Points, in no order, along strands that fork, close into loops and pass close to each other.
(in the rows, 128 means zero)
Points whose rows are less than 184 apart are linked; no others are. Some points are linked to none.
k_889: [ 95 143 106 143 115 122 146 165 124 112 137 192 108 118 134  91  76  96
 146 107  96  99 107  85 132 162 103 154 165 162 131 147 171 110 195 146
 154 121 151 130 107 174 167]
k_255: [ 82 147  85  94 101 170 118  74 146 143 104 105 115 144  64 155 205 177
 122 185 154 119 168 129 136 123 127 114 112  78 192 119 128 148 119  79
 127 144 111  94  91 114 159]
k_434: [ 91 131 156  97  86 143 114  62 129 129 135 163 159 170 127 119 140 149
 114 133 111 101 142  94 115  90 114 160 140 165 134 186 150 136 129 110
  88 110 156 128  89 166 100]
k_887: [118  53 124  92  64 179 141  92 163 154 137 100  84 189 115 150 106 201
  92 116 132 124 130 141  67 146 144 167 141 139 132 143 166 129 142 167
 124 130  87 129 179 141 142]
k_841: [106 202 125 132  93 151 210 143 154 154 127 162  82 126 134  93 131 144
 140 138 122 140 162  65 150  91 107 137 138 105 136 146 138 122  98  84
 184 106 169 124 130 134 137]
k_333: [115 116 136 122 198 100 124 114 130  64  95 128 150 114 110 144 132  99
 128 146 167 103  97 121 123 139 117 152 143 163 160 117 135 177  58 128
  98 166  93 121  93  82 123]
k_286: [179  84  67 102 121  90  74 112 126 158 134  79 100 124 160  97 153 105
 119 130 128 166 141 182 123 132  93  75 164  92 113 169 129 133 163 157
  87 138 157 105 131 106 129]
k_792: [143 168 180 132 126 142 108 131 123  90 133 146 153 151 201 143 176  84
 112 133 137  93 156 141 129 138 125 115 101 154 172  60 114 132  81  92
 163  92 141 117  92 114 129]
k_979: [165 170 118 117 114 143 163 148  99 121 143 161 116 113 216 126 156  72
 119 101 108 109 148 155 138 142  96 133 136 110 147  62  99 113 102 100
 150  54 171 113 119 129 141]
k_721: [186  68 108 181 157 123 136 103  61 166  99 138  96  94 108 171 153 101
 114 125 141 131 141 138 139 132 139 121 133 116 150  99 102  82 164 143
 104 168 142  82 182  82 148]
k_442: [168 129  88 105 128 151 105 131 151 151 150 122 159  98 100 164  87 181
 147 101 143 132 121 122 112  85  96 169 158 122 100  90 126 128 168 152
 118  96 103 138 163 170  99]
k_312: [ 73 195 124 132  78 149 168 178 145 103 141 143 111 147 156 150  93 158
 130 105 119 138 143 115 167 142 143 146 103 166  85 148 168 125 140  89
 173 101 121 134  81 110 182]
k_153: [ 85 163  84 119 104 125 141 213 105  84 176 144 168 114 119 180  68 173
 148 129 130 111 116 132 131 136 146 129 126 157 117 131 149 108 151 135
 179 130 120 158 149 178 110]
k_144: [197 114  87 150 149 105 118  99 126 120  94  91 149 140  80 187  82 134
  97 114 175 114 106 137  90 112 116 152 120 125 110  80 158 161 121 133
 135 141 151 139  95  72 137]
k_107: [ 91 155 160 135 152 153 113  70 160 147  92 148 142 122 130 114 183 123
 130 151 172 112 143  52 118  61 127 141 137 156 199  73 106 136 101 116
 129 145  85 102 131 172 132]
k_990: [170 158 122  52  76 148 113 143 141 136 150 163 124 152 173 129 117 109
 160 104  94 103 147 122 104 104  77  80 164 111 142 128 131 145 138 125
 147  59 126 134 173 163 105]
k_218: [127 139 165 107 119 138  77 168 118 117 154 177 155 170 121 109  61 115
 174 156 105  98 120 148 103  95 108 151  91 110 128 128  67 112 112 186
 119 134  74 111 167 197  58]
k_834: [143 134 116 155 176 112 108 170  83  84 114 152 140 123 129 130 101  85
 138 123 120  97  99 158 170 141  99 132 138 114 139 137 142 143 115 123
  93 133 114 138  86  80 131]
k_596: [169 134  80  89 115 108 143 114 158 165 107 122  55 122 153  73 160  95
 145 127 120 159 126 121 135 130 112  89 137  79 134 161 126 135 129 146
 140 105 146 102 149 119 130]
k_403: [171 111 161 157 154 143  78 191  71  90 145 149 140 136 138 138 148  97
 105 137 150 115 127 181  55 161 159 159  88 103 114  69  96 136  82 128
  77 143 131  53 153 148 123]
k_181: [144  96 175 139 139 110 125 109 173 157 106  71 141 179  90 103  93 129
 101 104  79 152 101  99  86 157 166 146 130 147  79 150 137 161 135 144
 143 146 112 153 148  80 144]
k_571: [118 152 192 148 120 163 144  83 167 149  99  71 134 167  87 117 109 152
 133 132 101 163 131  67 101  94 141 144 109  98  81 130 141 160 101 112
 146 141  99 170 129  91  98]
k_303: [ 92 150  90 104  98 109 185 138 181 119 141 157 104  98 100 102  93 146
 136 126 138 134 113  70 157 140  91 136 186 167 140 174 178 129 183 125
 186 108 163 159 114 158 153]
k_344: [152 175 120 106 128 127 126 200 183 141 173 137 154 102 150 147 109 183
 158 108 131 139 133  80 123  83 101 146 186 154 103 104 127 145 117 120
 157  94 116 134 185 171 111]
k_878: [113 151 177 131 194  82  98 111 139 111 122 115 210 109 105 119  91 112
 121 149 134 114 103 137 122  88 157 112  87 146 109  94  47 135  66 147
 129 166  95 140 130 126  76]
k_718: [ 82 169  97 165 144 151 154 150  83 134 119 105 114  91 169 100 196 101
 161 100 152 195 136 142 166 159 134 139 131  83 121 155 170 111 168  92
  89 102 135 136  53 124 158]
k_873: [132 146 111 164 121 121 117 109 127 143  90 135  92 176 113 117 125 121
  95 131 145 112 140  93  99 125 158 164 100 135 122 116 151 138 111 107
 122 156 140  60  72  85 183]
k_675: [139 106  78  74  98 130 181 104 143 121 117 117  90 116  85 176 151 170
 150 122 134 182  92  99 129 168 112 177 191 126 145 171 194 166 159 124
  99  94  99 124 137  96 139]
k_558: [103 168 153 136 169 110 137  97 153 117 109 153 139  79 184 106 216  76
 163 139 159 145 134  61 139 106 119 147 164 166 172  95 121 132  92 124
 103 130 139 118 115 158  88]
k_68: [ 87  82 144 151 183 156 131  98 131  96 100  81 119 134 100 119 107 155
 123 134 155 129 118 140 136 120  84 166 162 118 158 128 136 138  88 161
 107 166  82 162  97  96 136]
k_964: [ 91 137 129 137 106  91 130 134 105 113 185 135 148  66 195 121 121 146
 127 122 119 153 134 200 184 140 158  72  91 161  85 180  85  65 169 131
 120 118 154 155 100 132 130]
k_989: [106 125  85 119 156 142 146 116 125 135  99 101 119 115  80 142 201 149
 126 175 158 149 142 131 160 143 175  79 107  97 190 134 105 119 107 117
 150 169 107 107 151  94 142]
k_432: [158 158 139 120 111 118 142 130 145 130 138 156 138 152 174 123 128  98
 169 101  95 122 139  62 116 115  77 138 186 136 151 144 160 155 126 127
 129  71 162 181 141 156  89]
k_838: [ 87 106 106 104  84 135 131 130 122 178 142  93 111 196 117  79  67 167
  62 123  79 130 144 162 129 106 150  78 127 108 124 187  96  98 152 149
 170 141 117 148 147 127 177]
k_454: [180  95  91  91  99 144 126 138 121 111 142 162  90 153 193 141 102  67
 161  88 102  96 144 146  75 172  37 131 189 105 170 106 143 127 141 175
 142  87 133 135 157 153 135]
k_415: [149 134  99 111 153 161 153 146  98 133 105 102 125 148  88 138 114 164
 109 110 138 127 106 148 107 109 105 177 136  53 117  95 127 182  69  97
 107  85 114 128  95 129 126]
k_160: [120 179 156 155 149 155  96 165 127  64 142 121 156  73 185 132 157 109
 183 131 132 145 154 137 171 124  41 142 179 101 118  90 150 141 133 108
  93 111 146 140  78 125 103]
k_580: [115 214 132 145 117 131 135 145 116 107 117 184 109 148 138  97 115  83
 160 171  71 108 143 111 150 120 122 140  99  95 120 120 105 100 115 116
 140 131 163  86  99  94  98]
k_46: [124 119 162 184 205 109  93 153 109 104 114  99 177  69 101 151 160 109
 114 128 182 150 113 119  94 132 184 109  96 145 106  74 126 145 123 120
  99 191 132 123 122 141 126]
k_914: [139 127 112 194 137 123 159 176 124 149 131  66 112 135 114 114  77 130
 118 110 110 166 143 136 153 134 136  86 143 107  99 192 163 110 155 117
 155 165 126 177 153  45 155]
k_33: [116 142 164 155 124 147 133 143 135 179 139 136 174 162 121 118  82 127
 115 122  95 104 140  92 135  89 132 120 114 144 165  97  72  99 152 148
 201 122  91 170 181 177 133]
k_10: [115 144 102  61  96 118 124 111 137 126 110 178  75 129  85  91  89 145
 151 155 121  95  98 127 143 104 117 115 106 106 116 149 133 139 142 137
 134 107 144 118 112 177  91]
k_996: [107 127 162 111 135 112 122 160  99 154 122 128 141 165 146 116 141 105
 136 113  81 164  88 134 134 150 224 113  74 131  91 190 112 136 109 126
  96 101  84 128 154 148 103]
k_642: [112  72 131 130 168 128 117 113 102 106  79 164  91 129 103 116 132  89
 150 152 153  94  90 132 161 145 137 107 122 131 194 112 140 114 141 174
 132 148  94 137 140 156 114]
k_754: [102 139 115 139 138  88  72  95 121 104 129 149 143 154 154  97 135  97
 143 141 149 129 127 107  96  96 135 124 116 145 123 205 155 140 104 151
  74 145 148 132  87 156  71]
k_484: [151 117 125 100 129 115 121 158  97 143 119 127 136 155 137 154 106 112
 160 117  86 161  92 171 128 156 191 142  89  67  60 138  91 120 111 163
  94 111  71 105 196 109  92]
k_60: [128 146 109  91 136 174 136 172 148  82 149 134 130 134 127 153 124 180
 157 142 131 108 127 159 117 140  77 165 147  86 145 106 113 149  75 136
 135 111  93  90 130 126 129]
k_280: [132 121 141 170 159 126 148 141 161 151 131  65  96  84 117  71 164 115
 108 119 139 194 141 112 140 142 129  87 157 142 116 181 167 136 154 109
 137 154 147 155 136  90 160]
k_462: [ 90 167 126 141 106 137 158 147 153 140 101 150 111 189  97 126  66 156
 121 122 106 111 109  80 138 126 153 189  91 158  97 137 139 137 128 138
 160 135  92  88 103 108 182]
k_210: [ 96 119  88  69 131 173 152  78 177 163 139 106 142 108  98  98 168 171
 103 150 116 116 128 137 146 116  90 128 164 102 200 111  75 116 146 151
 167 120  90 119 140 145 149]
k_985: [118 152 132 114  82 156 102  79 184 146 143 156 135 136 105 152 106 190
 157 164 116  98 149 119 136  90 119 152  89 143 118 112  89  94 148 149
 146 146 106  81 149 118 109]
k_438: [ 90 144 137 187 133  92 120 129 127 118 173 107 192  84 177  91 116 104
 133 111  90 137 121 153 154 167 119 110 124 158 102 193 139 103 184 136
 113 148 171 195  75 115 132]
k_521: [138 163 145 165 159 104 114 142 124  43 134 142 140  59 147 126 122  98
 138 148 159 108 132 153 162 122  42 137 154 134 112 121 149 155  95  93
  87 146 173 141  45  73 107]
k_135: [126 141 113  92 149 127 118  83 182 163 126  93 200  88  81 119 148 142
 114 138 111 137 106 106 154 119 135 117 141 151 151  82  76 121 182 140
 177 117  99 135 133 128 135]
k_485: [ 67 106 149 114 111 141 162  86 126 126 142 138 131  68 127 126 162 146
 119 116 132 149 119 140 202 163 143 144 134 179 120 122 137  83 197 108
 125 110 140 144  88 143 148]
k_23: [155 133 160 126 113 153 113  76 168 137 121 110 148  96  96 189 170 177
 145 153 151 131 152 126 129  97 155 119  87 135 112  52 114 114 136 110
 135 141 124 106 170 107  91]
k_296: [114 148 126 122 157 104  80 150 150 119 152 148 161 154 142  94  74 128
 152 148  91 110 132 157 146  96 101 117 108 139 123 183  38 104 118 188
 120 150  95  95 136 120 113]
k_959: [146 134  80 159 133 138 120 137 171 137 124 100  87 132 164 138 101 150
 152  77 161 166 117 134 148 123 139 172 121 144  96 113 136 122 132 173
 134  96  81 113 143 104 164]
k_584: [188 144 156 128 159 110 107 171 170 129 133 125 158  92 104 158 134 148
 148 125 161 130 129  51 105  67  77 125 210 149 137  87 153 182 110 102
 132 129 134 160 167 148  87]
k_148: [173 115 112 123 104 119 140 118 214 141 130  57 123 130  68 161 117 164
 105 115 130 187 117  96  90 164 162 128 141 164  89 140 179 153 176 147
 152 147 138 141 173  70 135]
k_212: [105 103 164 114 152 128 114 175  85  77 109 187 127 153 131 123  86  92
 140 127 124  68  80 164 169 153 135 129 109 154 163 117 125 136 112 149
 112 101  73 127 121 148 128]
k_502: [176 105 127 145 124  68 141 118 104 134 132 167 120 127 181 105 134  48
 106 111  82  90 121 140 126 187 128 131 141 163 128 136 123 112 135 127
 120 133 185  99 120  84 157]
k_654: [191 124 153 111 163 132 104 174 130 129 115 121 167 138  88 159 128 105
 140 120 119 115 111 103 117 105 124  86 147 107 136 108 142 184 108 109
 140 125 106 154 183 122 100]
k_543: [157  71  58 113  98 108 124 118  84 162 133  65  99 107 106 120 151 125
  82 118 146 166 136 168  98 159  89  92 188 110 126 175 190 138 209  99
  87 142 177 131  95 119 168]
k_955: [152 131 136 149 108  83 116 123 150 132 145 136 172 169 143 151  97 104
 124  99 116  92 123  58 108 118 130 131 138 204 146 139 161 151 136 124
 176 103 151 214 140 168  99]
k_761: [ 59 132 134 108 110 126 135 145 118 122 128 147 101 124 111 109 108 151
 125 142 144 142 107 128 165 116 178 106  58 131 108 141 136 114 148 136
 152 122 120 160 108 210 115]
k_11: [141 111 162 167 170 117  96 200  89  99 116 165  99 115  94 117  78 129
 110 145 131  99 118 181 116 124 166 133  75 108  63 120 100 142  81 127
  54 162 145  73 143 118 129]
k_362: [147 111 140  85 119 155 156 118 176 163 124 131 123 174 154 125 153 127
 142 113  91 117 125 113 106 150 131 144 145 129 167 139 100 145  99 145
 152 104  70  99 195 118 145]
k_479: [158 103 176 118 145 113 155  79 142 166 131 132 149 123 148 132 176 113
 105 130 112 118 129 111 128 109 154 129 120 163 142 124  82 130  71 113
 127 114 134 125 176 117 107]
k_799: [ 66 178 131 101 110 145 111 118 163 110 154 175 183 155 131 119 113 168
 142 170 102  77 157 121 143  90  94 149 120 155 169 151  58 104 115 148
 144 149 103  77 116 148 130]
k_285: [107 140  68 118 131 151 144  97 122 156 124 107 132  99  67 158 171 176
 139 126 163 176 125 101 156 116 146 168 159 129 127 160 163 138 162  85
  82 115 102 106 111 117 145]
k_79: [123 138 166  99 104 159  87  93 120 111 117 129 124 153 109 117 158 140
 119 152 143 101 160 111 118  75  76  81 132 115 149 152 163 179 102  75
  97 109 162 143  73 150 112]
k_798: [ 88 175 162 201 113 123 105 178 137 106 154 144 152 116 165  83 106  94
 137 114  97 117 142  86 111 161 116 119 123 163 108 142 176 122 196 119
 160 149 173 161  80 158 157]
k_652: [121 163 158 162 133 130  65 120 166 121 145 130 152  82 150  87 140 109
 138 118 130 131 137  92 107 132 113 138 122 168  97  70 120 113 198 138
 144 128 155  98  87 178 156]
k_943: [106  75  91 122 128 150 163  80 113 157  77 112  65 134  65 126 150 129
 126 153 147 145 111 113 174 129 158 102 132  97 182 146 164 112 153 147
 137 148  93 159 161 116 118]
k_801: [150 136 117 158 147  90 114 167  97 117 143 121 153 100 167 127 121 113
 101 111 148 146 106 190 113 150 185 113  52 113  79  86  93 108 124 138
 146 122 151 133  95 144 132]
k_496: [152 107 134 200 183 129  76 170  92 101 121 126 147  93 127 172 133 139
 146 138 187 165 135 168 119 123 191  96  72  99 127  92  78 105 134 170
  97 173 106 101 182 133 125]
k_47: [113 147 135 159 146  97 117 134 117  78 123 103 151 100 142 142 122 104
 157 138 160 152  98 148 138 149 156 137  71 109  99  70 157 121 121 134
 148 133 131 193  73 139  76]
k_661: [178  76  55 107 116 120 133  99 109 156 154 101 116  99  95 157 121 140
 131 137 109 144 137 162  94 160  67 178 187  77 116 121 112  93 167 161
 106 168 150  85 155  95 129]
k_54: [ 57  91 157 170 151 148 117 119 104 127 131 125 150 162 108  78 112 131
  84 147 134 105 134 119 104 117 133 121 117 125 170 148  99 109 119 151
 154 177 119 139 111 175 163]
k_508: [ 90 216 112 150 100 135 195 115 125 131 128 140 118 128 151 101 177 110
 146 152 113 166 173  92 136 139 127 156 132  88 126 156 141  95 117  85
 144 131 192  91  70  93 131]
k_100: [224 136 103  80 114 136 100 152 141 148 123 138 102 125 125 140 137  94
 146 114 104 133 128 130 102 121  91  93 145  60 102 106 121 171 119 120
 138  96 130 108 187 115 124]
k_377: [148 103  87 102 125  96 151 126  82 143 120  97 124 120 108 109 119 122
  84 106 121 142  94 188 131 166 161 114 112  96  95 113 126 120 143 115
 138 110 154 140  84 111 154]
k_542: [ 81 172 168 155 128 155 151 134 139 162 115 161 154 158 109 136 139 145
 113 162 153  98 146  57 119  72 171 140  94 136 184  66 101 111  91 104
 190 156  98 137 162 187 121]
k_722: [158  89  58 109 125  46 172 126 116 156 119 127 108 127 145 115 123  74
 106 106  91 129  83 145 129 209 177 120 144 139 127 153 125 108 151 148
 157 130 150 128 150  92 163]
k_540: [130  77 152 162 107 106 146 109  89 168 119 156  67 161 170 107  88 131
 101 116  98 122 144 153 129 145 174 128 111 142 114 135  75  58 143 164
 122 152 125  66 176 105 183]
k_472: [107  77 121 114  97 139 101 119  34 139 155 130 131 143 151 134 190 129
 102 136 107 132 157 174  81 174 173  96 132 108 153 160 103  89 161 108
  80 146 146  58 138 160 165]
k_708: [122 136 181 164 116 124 149  97 103 155 109 151 108 117 128 124 143 105
 120 133 140 125 139  91 197  84 147  78  97 144 135 119 151 103 143  85
 156 115 154 189 119 130 107]
k_241: [146 122  91 113 124 161  81 102 162 146 144 100 156 151 114 136  99 141
 154 104 116 143 129 108 133  85  72 137 183 120 149 161 145 135 174 171
 110  97  84 172 137 131  97]
k_966: [135 107 137 113 136 138 119 153 124 126 101 118 104 111 114 136 124 133
 145 101 165 153  93 134 146 133 177 106  82 125 100  76 165 141 163 139
 140  93 105 171 134 176 116]
k_225: [181  53 169 133 150 150 136 100 129 142 110 128 116 123  87 169 143 125
 114 143 131  79 142 150  97 146 107 126 122 128 164  56  99 112 130 154
 146 176 130  92 193 100 138]
k_189: [101 149  73  87 114 110 139  97 139 157 122 116 115 140  59  77 101 175
 108 169 107 109 125 139 149  99 108 125 127  87 125 177  85 119 126 125
 139 147 152 103  88 113 132]
k_537: [136  67 124 131  91 153 116 133  62 162 134 108 100 143 118 121 154 116
  85  93 104 132 144 136  78 161 140  87 162 124 115 167 182 128 188  86
 107 134 152 112 136 143 189]
k_320: [104  34 123 125  84 131 148  95 116 159 126 117  64 168 143 121 113 177
  79 112 146 134 132 173 103 156 194 151 108 154 121 123 128  77 143 177
 123 153 111  94 166 149 185]
k_732: [168 110 122 131 149 132 104 179 123 114 110 131  88 121  98 150  71 145
 160 127 133 140 113 189 147 117 145 133  97  54  37 122 111 138  98 160
  74 142 100 104 183  98 106]
k_667: [133  97 163 122 118 136 174  97  86 166 119 149 114 121 126 167 180 128
 119 123 127 143 125 106 169 112 196 104 103 150 136 142 141 117 115  83
 114 101 127 154 179 136  97]
k_297: [107 172 123 124 128 151 137 151 103  96 140 146 137  65 212 103 199  88
 154 116 124 145 153 168 167 158  88 115 150 114 135 110 130 112 148 108
  99  82 180 117  66 148 137]
k_237: [136 172 175 190 114 153 154 113 117 147 117 113 128 125  83 156 113 143
 135 138 134 140 162  75 150  76 128 124 118 121  92 117 167 126 127  61
 140 137 151 157 123  84 104]
k_765: [159  78  82 128 106 141 136 130  64 132 136 162  77 132 134 153  67  92
 148  95  92 103 128 153  95 163  75 160 185  94 118 121 146  80 176 160
 110 138 132 111 149 110 145]
k_886: [156 105 119 215 149 108 159 133  69 147 114 114 110  69 133 156 161  95
 130 115 170 170 125 141 160 143 173 110 106 121 119 122 152  92 162 107
 108 151 148 133 137  87 142]
k_705: [136 123 129 174 133 140  91 140 111 125 146 129 134 138 162 166  78 154
 152 122 148 148 137 165 140  99 166 126  65 121 115 109  76  80 135 200
 134 128  84 136 179 146 102]
k_612: [164 105 140 106 188  69 106  86 147 103 108 114 173 130 102 128  97  85
 118 137 131 111  84 149  91 131 118 160 129 125 100 100  84 166  53 161
 101 158 106 130 107  91  90]
k_803: [ 86 101 151 173 173 139 129  84 141 114 132  88 154 140 122  84 125 127
  91 118 141 130 144  78  70  96  89 142 183 166 156 170 139 147  91 141
 122 175 136 167 106 143 142]
k_276: [102 132 125  85 137 172 143 110 151 120 140 173 133 118 126 136 149 174
 164 169 130  67 149 147 152  94  64 147 159 103 206  99  77 116  91 146
 132 121  90 107 143 156  95]
k_407: [130 124 128 123 119  83 139 157 109 116 169 140 172 154 218 120 134  72
 123  90 109 106 112 147 115 185 164 124 105 168 145 128  97 126  89 139
 157  67 146 184 147 190 103]
k_108: [137 155 122 111 136 109  92 135 136 113 155 151 168 178 166 113 114  94
 169 140 129 112 126 117  76 109 116 159 115 114 143 157 102 140  65 176
 121 118 115 140 140 189  40]
k_615: [174 112 119 141 132  89 134 137  96 110 118 146 111 116 228 110 172  35
 112 101 111 125 134 170 126 182  68 149 168 128 122 140 149 155 119 122
  61 108 186 104  83  88 158]
k_112: [111 134 139 173 156 102 146 122  83  83 127 109 133  65  90 136 146 128
 111 147 177 133 126 155 126 145 106 148 126 117  96 139 166 150  99  55
  63 167 177 141  29  81 117]
k_63: [ 70  97 155 135 153 116 168  94 162 100 128 103 133  76 147 100 195 107
 128 139 125 161 127 108 156 185 120 127 165 178 159 161 151 119 152 127
 135 160 154 148 100 113 145]
k_306: [147 160 132  79  99 165 134 101 127 129  93 136  86 153 126 131 187 138
 158 144 132 148 147 101 121  91  73 136 153  61 154 155 164 201  89  76
  68  74 137 112  95 125 103]
k_302: [115 139 119  77 105 103 148 199  82 113 169 161 174 136 142 152  84 121
 115 124 102  88  96 157 107 157 181 101  92 161 121 120 102 119 123 124
 178 104 125 146 159 208 110]
k_620: [ 80 128 103  70  92 162 118 106 134 121 103 138  89 142  57 151 162 178
 130 146 162 134 126 120 150 147 157 124 100 123 132 145 185 163 151  77
 109 118 111 107  75 155 158]
k_147: [139 116 133 151 131 147 109 159  37 121 134 139 134 171 134 125 139 114
 110 146  94 100 149 183  93 163 132 138 123  63 148 123  91 108 100 111
  93 143 136  57 121 107 150]
k_460: [140 115  62 106 136 106 102 127 158 130 128  57 136 168  75 142 120 192
 102 136 161 167 113 137  86 125 154 134 142 115 117 190 151 172  97 137
  95 157 110 119 123  86 128]
k_146: [135 178 106 162 114 118 169 190 138 138 160 108 118  98 160 124  98 141
 124  85 122 159 138 142 157 130 144 103 121 148  59 166 131 115 134  84
 157 111 146 130 133  83 179]
k_137: [ 90  85 160 134  97 130 136 114 135 150 119 139 103 210 112 104  54 159
  83 154 110  84 143 148 119  88 135 118  70 127 148 166  92 105  98 169
 174 169 114 145 153 141 135]
k_464: [101 131 140 151 184  85 143 123 145  93 147 122 155  49 187  99 205  83
 160 131 126 170 111 129 147 178 135 157 144 153 116 135 108 120 100 144
  91 149 146 119 113 111 108]
k_269: [133 130 163 113 120 152  94 156 145 122 139 154 124  64  96 176 153 188
 161 155 169 102 150 121 146  94 145  90 130 145 139  51 120 110 155 113
 133 139 132 106 189 190 104]
k_856: [189  86 184 103 138 156 124 141 120 124 149 168 130  85 112 165 139 103
 138 131  85  83 148 137 111 147  58 121 179 134 138  67 100 117 148 122
 128 142 144  93 199 130 118]
k_644: [145 126  89 137 140 140  84 123 153 118 109  74 166 161  56 171 120 171
 104 139 200 120 133 116  73 100 157  98 104 141 136 109 168 175 121 124
 143 160 116 140 115 132 136]
k_867: [147 119 126 115 116  70 146  85 143 138 141 100 169 169 173 133 126  86
 118  84 103 131 103 121 131 156 153 139 109 161 122 145 128 158  95 125
 144  59 145 228 111 140  83]
k_683: [112 128 133 203 169 104 112 145  80  85 125 130 138  56 109 165 178 119
 137 152 182 141 129 140 134 165 164 134  96 151 109 124 159 115 127  89
  61 201 143  94  82  89 136]
k_629: [162 110  87 128 123 118 120  98 138 113 104 122  91 153 134 142 117 113
 110 118 171 116 119 111 105 135  87 159 142 141 158 119 179 160 121 143
 144 116 142 135  72 110 155]
k_331: [118 101 114 101 123  92 125  74  95 132 117  98 142 175 111  96 110 127
  92 151 112 113 113 173 139 128 129 117 123  88 134 161 113 125 105 127
 120 130 148 150  57  91 110]
k_40: [148 178 178 111 135 133  68 161 183 136 144 151 138  83 133 103 156 147
 158 144 131 121 143  86 131  83 114 103 136 152 100  76 110 131 146 109
 132 118 137  86 155 186 110]
k_744: [156  79 107 127 100 126 155 102 181 169 108  39  77 132  88 133 113 174
  56  99 173 192 126 157 125 138 179 114 119 155  88 122 176 133 175 146
 125 131 138 162 137  83 171]
k_691: [109 157 203 140 147 113 118 158 152 116 123 131 147 134 123 119  64 147
 139 147 114 104 128 115 175  55 119  99  96 155 105 114  96 133  83 128
 150 133 113 187 135 138  74]
k_606: [133  97  93  61  53 149 175 107 128 108 143 137  87 137 117 192  88 187
 132 107 121 129 108 143  95 151 120 157 171 140 108 161 182 131 146 132
 119  88 107 143 168 118 133]
k_347: [130 181 187 139 138 149 112 156 154 100 147 122 158 141 202 122 130 121
 153 131 108 124 163 140 164 101  97  97 115 126 130 108  92 131  66 115
 157  95 122 148 136 107 104]
k_890: [ 58 115 183  98 101 178 137 134 152 135 121 126 107 171 146 105 167 131
  99 101  89 152 150 115 172 162 156  82 120 157 132 174 160 137 154  89
 155 115 104 149 115 119 199]
k_111: [138 154 128 100  88 150 184 112 175 160 130 181  84 171 186 102 131 139
 118 112 120  89 151  97 107  98 102 163 130 146 165 133 112 136  76 129
 164  82 142  98 150 146 155]

A tip is a point with one link. Name the tips that can be reached along the links from each point below, in the order of the rows.
k_312 | k_33, k_485, k_460
k_667 | k_580, k_744
k_10 | k_615
k_225 | k_718, k_838, k_540, k_705, k_856

A fork is a point with three links, a tip a point with one. Leave the first point through the second and follow the links. Name the first fork or tip that comes.
k_744 / k_148 | k_580
k_580 / k_508 | k_744
k_460 / k_644 | k_63
k_996 / k_484 | k_100
k_834 / k_212 | k_540
k_100 / k_596 | k_996
k_540 / k_320 | k_834

A piece is all that can be reached along the links. How many separate loops has the piece of each point below (a circle has one, a figure eight two, a Y none), and how many tips (points with one link)?
k_629 | loops 0, tips 3
k_878 | loops 1, tips 5
k_889 | loops 0, tips 9
k_479 | loops 0, tips 2
k_189 | loops 1, tips 1
